Points, in no order, along strands that fork and pass close to each other.
(in the rows, 128 means zero)
Two points are linked if the straight distance between their rows is under 121. Some points are linked to none.
q291: [125 121  88  89  99 110 106  93 163 101 119 116 167 109 182 152 128 172
 153 107 147 141 120]
q417: [120 116 128 123  85 131  81 106 150 139 111 165 159 161  89 134 104 121
 207 159  88 111  91]
q407: [150 133  85  95 113 149 117 140 131  94 147 155 228 166 182 139 121 121
 125 105 149 127 132]
q596: [125  96  95 137 123 146 101  95 157 118 172 203 143 140 128 184  79 201
 143 118 157 115 124]
q242: [128 151 153 136 103 131 150 126 107 114 122 117 137 132 156  92 131 111
  71 110 128 124 121]
q3: [ 67 147 127  77  97 125 165 113 173 136 100  81  90 168 130  90 159 139
 121 115 123 162 129]
q481: [151 113 101 121  89  86 125 111 125 119 128  99  96 109 112 168 130 160
 129  80  82  91 175]
q915: [150 118 157 124  40 101 169 101 139 148  95 175 186 155 107 128 145 162
 144 180 142  92  91]
q979: [139 116 163 134  98 117 111 149 102 123 135 181 194 189 122 106 145 112
 123 162 129 117 113]
q298: [147  97 108 116 147 147 158 107 154 142 163 159 175 147 131 157  91 245
 141 126 181 122 129]
q523: [118 111 121 106 120 116 154 119 165 125 107 163 210 117 168 136 174 148
 133 183 155 122  88]
q127: [123 114 126 129  54 122 220 128 149 175 118 151 216 172 130  94 184 130
  92 152 142 144 146]
q30: [160 139  98  98  92 118 126  82 162 101 130 171 213 148 169 146 114 176
 152 115 165 129 128]
q360: [107 153 136 102 104 117 144 144 146 108  86 112 169 207 139  87 135  94
 136 110 103 142 149]
q495: [142 140 159 134 136 176  89 150 151 162 133 143  82 104  66  75 104 142
 114 114  97 133  95]
q920: [127 151 101 134 160 138 138 128  74  79  91 117  82 112 151 210 167 131
 135 119 135 139 177]
q209: [129 113 129 156  86 183 181 118 123 135 146 184 179 178 164 106 114 137
  75 161 158 132 133]
q450: [108 141 152 127 180 144 166 131 151 149 128  98 119 134 110  74 132  97
 111 158 133 153  92]
q400: [ 95 135 136 145 168 141 190 104 147 149 119  70 116 104 143 111 101 137
 115 152 148 129  91]
q173: [134 151 136 138 110 108 127  90 103 127 137 100 100 109 118 118 152  86
 107 116 103 126 123]
q991: [158 118 145 160 113 158  73 166 138 159 147 150  81  64  75 122 126 129
 148  76  75 114 124]
q730: [126 148 182 149 121 107  93 134 142 169 141 123  51 125 111  74 114  88
 130 137 109 191 165]
q723: [152 142 169 154 125  91 107 106  91 159 141 103  60 111  83 117 159  71
 119 117 104 154 165]
q136: [155 157  79 129 146 122 163 101 114 106 160  81 121  77 169 148 100 107
 102 110 169 109 129]
q337: [161 149 151 139 143 207 125 106 161 162 142 187 116 153  56  72 105 131
 124 145 122 133  98]
q774: [136 106  88 174 161 150 111 121 134 128 187 170 120 114 132 158  40 163
 142 150 158 111 117]
q685: [132 151 156 103 132 126  57 114 105 124  82 117 117 110 110 137 164  66
 189 117 103 133 117]
q98: [ 86 130 171 137 127  79 115  97 129 160 115 101 121 148  73 124 148  88
 176 137  93 135 115]
q172: [ 98 117 134 129 130 136 102 160 105 123  97 111  16 130  97 136 166 109
 132 127  88 159 181]
q29: [162 116  77 134 104 143 132 151  94 125 159 112  97 159 165 120  73 166
  81 122 135 111 151]
q49: [151 114 140 135 145 209 124  93 147 155 135 211 144 151  85 102 145 118
 138 193 132 123  89]
q82: [138 148 124 122 107 135 176 114 165 133  98 143 221 197 139  91 133 117
 136 131 105 128 135]
q486: [107 138 118  91 144  89 141 110 143 100 125 123 206 118 151 161 188  96
 132 129 173 123  96]
q437: [108  97 124 148 118  69  82 142 139 101 146 161 107  70 147 180 101 184
 125 116 140 127 134]
q823: [159 143 170 115 175 129  59 139  87 137 103 126  91  77  97 161 166  95
 159  97 120 134 138]
q835: [110  98 149 109  96  91 168 117 157 162  82 135 189 159 120 127 167 178
 147 171 128 116 107]
q431: [154  81  96 177 152 137 117 173 135 138 159 109  73  85 104 142  91 107
 168 109  64 122 184]
q524: [ 74 109 156 147 118 110 113 139 107 146 112 107  52  90  87 162 167 134
 134 109  98 124 132]
q474: [102 120 138 118  98 140 190 179 143 152 118 157 190 169 123  83 184  99
  65 166 143 146 125]
q604: [145 145 113 116  98 120 164  92 110 110 100  75  99 102 165 154 129 165
 112  70 125 120 172]
q522: [109 145 102 158 190 141 164 111 112 133 108  59  62 111 125 149  95  95
 160 126 117 140 165]
q763: [126 145 126 133 162 150 112 151  83 113 105  96  77 130 154 109 144  54
 121 130 122 161 156]
q251: [134 136 159 109  77  81  89 140 105  92 105 162 187 139 142 137 150 114
 137 130 148  94 105]
q582: [ 84 119  86 122 134 141 133 124 108 117 115  76  89 131 179 132 133 103
 116 136 120 146 130]
q986: [124 113 107 138 115 141  75 102 176 121 147 196 166 126 101 169  93 157
 189 126 116 107 103]
q81: [142 142 117 110 119  88  69 112 136  88 116 155 151 105 149 150 116 122
 149 117 121 113 121]
q145: [124 136 129 123 131 157  95 107 154 133 113 131 149 140 133  94 115 107
 155 151  85 138  95]
q115: [124 111  94 110  82  71  97 114 149 129 156 121 138 107  92 186 130 158
 162  88 107  90 126]
q746: [118 102 151 151 139 121 106 164 124 125 136 145 109  98 126 142  86 204
 111 110 118 102 116]
q260: [134 100  86 124 155 145 162 134 132 137 168 121 172 153 171 139  79 192
 125 165 201 122 113]
q469: [100 116 141 158 189 124 132 137 118 152 161  96  84  54  99 151 118 121
 132 124 141 120  95]
q740: [130 116 139 100 125 139 181 178 126 129 104 118 205 186 160 102 137 171
  94 109 153 130 142]
q177: [115 178 113 100 143  92 122  92 115  73 104 127 146 107 138 192 190  94
 141  94 172 123 128]
q243: [ 92 119 137  92  89  95 146 119 164 151  87 106 147 180  91 115 158 118
 171 164 104 125  96]
q458: [168 134 124 137 126  98  61 110 116  87 124 156 106  51 163 146 132  82
 130 134 124 134 142]
q942: [ 94 162 173  98  88 105 162 171 169 134 123 160 154 181 104  57 174  73
 107 165 137 162 138]
q303: [121 110 130 163 119 147 145 110 120 135 152 155 140 188 150 106  79 168
 103 161 128 136 126]
q521: [158 138 130 157 187 131 128 141  54  92 120 124  67  78 141 191 152  86
 131 150 156 138 180]
q456: [162 119 125 109  57 164 154  69 153 141 103 211 166 164  84 146 139 163
 162 156 149  79 100]
q930: [172 143 177 117 170 131  79 166  79 129 134 131 112 103 113 109 145 104
 104 110 143 116 112]
q87: [115 157 151  96  76  97 130 126 117 111  70 100  91 168 105 126 147 141
 130  80 102 115 158]
q795: [115  84 105 140 151  95 118 158 110  91 123 118  68  71 155 196 115 161
 133 118 126 119 174]
q322: [115 129 136 141 115 117 116 135 124 134 158 154 135 220 117  84 111 117
 111 154 107 149 137]
q330: [110 130 141 134 100  92 103 116 143 149 123 112 129 111  61 150 132 112
 189  87  84  94 110]
q807: [117 153 139 115 190 125 112 139 138 132 108  91 105 157  84 115 122 111
 156  86  84 136 147]
q601: [128 154 198 110 108 106  82 142 145 172 132 129  85 147  70  66 159  80
 140 145 124 170 120]
q374: [ 79 165 165 108 157 145 182 165 102 117 105 100 127 168 117 110 185  88
  77 109 162 146 131]
q699: [145 139 178 121 153 140  85 173  89 119 120 146 178 126 157  99 151  58
 115 121 138 143 116]
q693: [159 108  80 144 180 139 155 145 110 112 132  71  56  94 107 161 101 103
 150 118 100 113 193]
q159: [126 133 128 135  68 160 194 128 123 136 148 118 159 142 170  85 125 139
  48 123 157 137 122]
q647: [127  96 142  92 102 128 165 144 111 139 128 106 172 138 173 113 162 216
  94 117 179 135 119]
q836: [ 88 162 166 111 180 152 157 125 129 128  79  99 126 141 115 101 184  76
 128 135 136 157 106]
q538: [168 136  91  96  86 182 151  77 167 122 121 190 204 156 137 133 147 166
 138 141 151 102 105]
q717: [133 129 145 113 176 130 143 178 117  94 113 133 190 147 170 125 115 158
 103 125 160 110 110]
q197: [113 124 120 124 139 136 176  99 153 131 126 111 176 103 178 119 130 139
 113 163 150 132  86]
q800: [128 109 121 190 173 111 121 142 130 155 195 133 110  66 109 152  64 139
 144 125 139 109 114]
q588: [159 121 104 159 113 150  76 138 148 124 169 172  86  38 115 149  92 148
 127 103 109 104 121]
q713: [118 135 143 122 194 105 139 131 124 121 112  96 159 148 136 132 104 142
 140 113 117 122 125]
q937: [162 119 102 174 151 156  89 127 112 142 159 128  90 110 146 106  63 103
 139 158 106 140 137]
q905: [161 149 170 163 153 136 104 122 115 161 143 126 106 127 123  75  84  92
 122 139 117 163 134]
q12: [100  96  86 110 102 160 129 141 155 149 133  78  73 109 129 138 117 182
 127  86  90 128 132]
q20: [122 162 170 124 153 124 114 165 103 110  97 121 139 176 137  83 139  62
 124 104 114 156 160]
q506: [145 108  94 139 142 114 149 163  81 132 165  72  66 123 131 127 101 131
  86 131 145 105 147]
q200: [153 133  71 133 167  95 108 143 131  92 179 126 106  70 142 156  96 110
 103 136 189 124 112]
q412: [ 98 142 172 136 165 130 133 130  80 125 111 105  66  87 111 155 164 135
  99 118 145 121 114]
q546: [125  98  94 117 123 109 100 145  96 136 181 107  90 135 109 140 140 145
  84 128 101 115 116]
q787: [160 150 109 123 123 185 127  77 161 119 138 180 177 129 123 112 124 119
 133 154 124 112  85]
q697: [ 96 113  75 115 158 104 132 126  99  99 129  82 100 106 187 194 142 141
 133 120 166 141 150]
q383: [163 136 124 150 176 136 126 114 112 106 105 108  77  79  99 176 137  91
 182 100  77 126 200]
q857: [126 165 190 127 115 131 122 139 158 155 129 158 132 162 118  40 142  68
 115 167 129 180 125]
q80: [134 154 162 168 139 109 144 138  64  93 118 127 125  90 181 133 122  88
  88 110 157 127 156]
q153: [145 131  64 121 137 126 170 121 124 119 166  74 160 113 191 137  73 155
 120 123 208 118 128]
q766: [153 104 122 168 140 101  82 130 104 135 144 123  97 111 127 133  94 103
 154 134  68 134 174]
q451: [134 128 126 126  77 170 167 115 172 139  74 193 179 197 133  85 145 136
 140 176 117 131 127]
q671: [112 111 141  98 125 105 126 132 125 122 125 108 131 106 132 154 148 199
 103 107 145 107 102]
q576: [109 106 100 158 119 151 133 163 156 143 138 108  47 117 114 110  72 154
 134 102  70 130 168]
q911: [141 117  83 117 141 133 106 129 118 118 200 135 131 111 126 141 130 131
  87 144 155 113  77]
q357: [ 76  89 110 113 121 143 136 126 184 163 125  97 136 141 115 132 121 181
 157 123  90 136  98]

A fork is a point with three links. Follow the links from the first point to the second and name the forks in between, in order.
q80 / q522 -> q242 > q730 > q431 > q693
q330 / q303 -> q835 > q538 > q30 > q81
q582 / q713 -> q697
q458 / q836 -> q81 > q30 > q538 > q835 > q523
q730 / q588 -> q242 > q81 > q30 > q538 > q787
q522 / q298 -> q693 > q431 > q730 > q242 > q81 > q30 > q538 > q787 > q596
q942 / q12 -> q730 > q431
q49 / q524 -> q787 > q596

Name the points in between on the shortest way along the links from the first point to the second, in order.
q159 / q115 -> q209 > q303 > q322 > q979 > q251 > q81 > q291 > q30 > q538 > q456 > q915 > q835 > q243 > q98 > q330
q942 / q200 -> q857 > q601 > q730 > q723 > q173 > q242 > q159 > q209 > q303 > q322 > q979 > q251 > q81 > q291 > q30 > q538 > q787 > q145 > q417 > q986 > q596 > q298 > q260 > q153 > q136
q82 / q713 -> q360 > q20 > q763 > q582 > q697 > q795 > q437 > q746 > q671 > q647 > q740 > q717
q412 / q495 -> q469 > q800 > q774 > q596 > q986 > q417 > q145 > q787 > q49 > q337
q836 / q481 -> q450 > q400 > q197 > q523 > q835 > q243 > q98 > q330 > q115
q12 / q942 -> q576 > q431 > q766 > q937 > q905 > q730 > q601 > q857
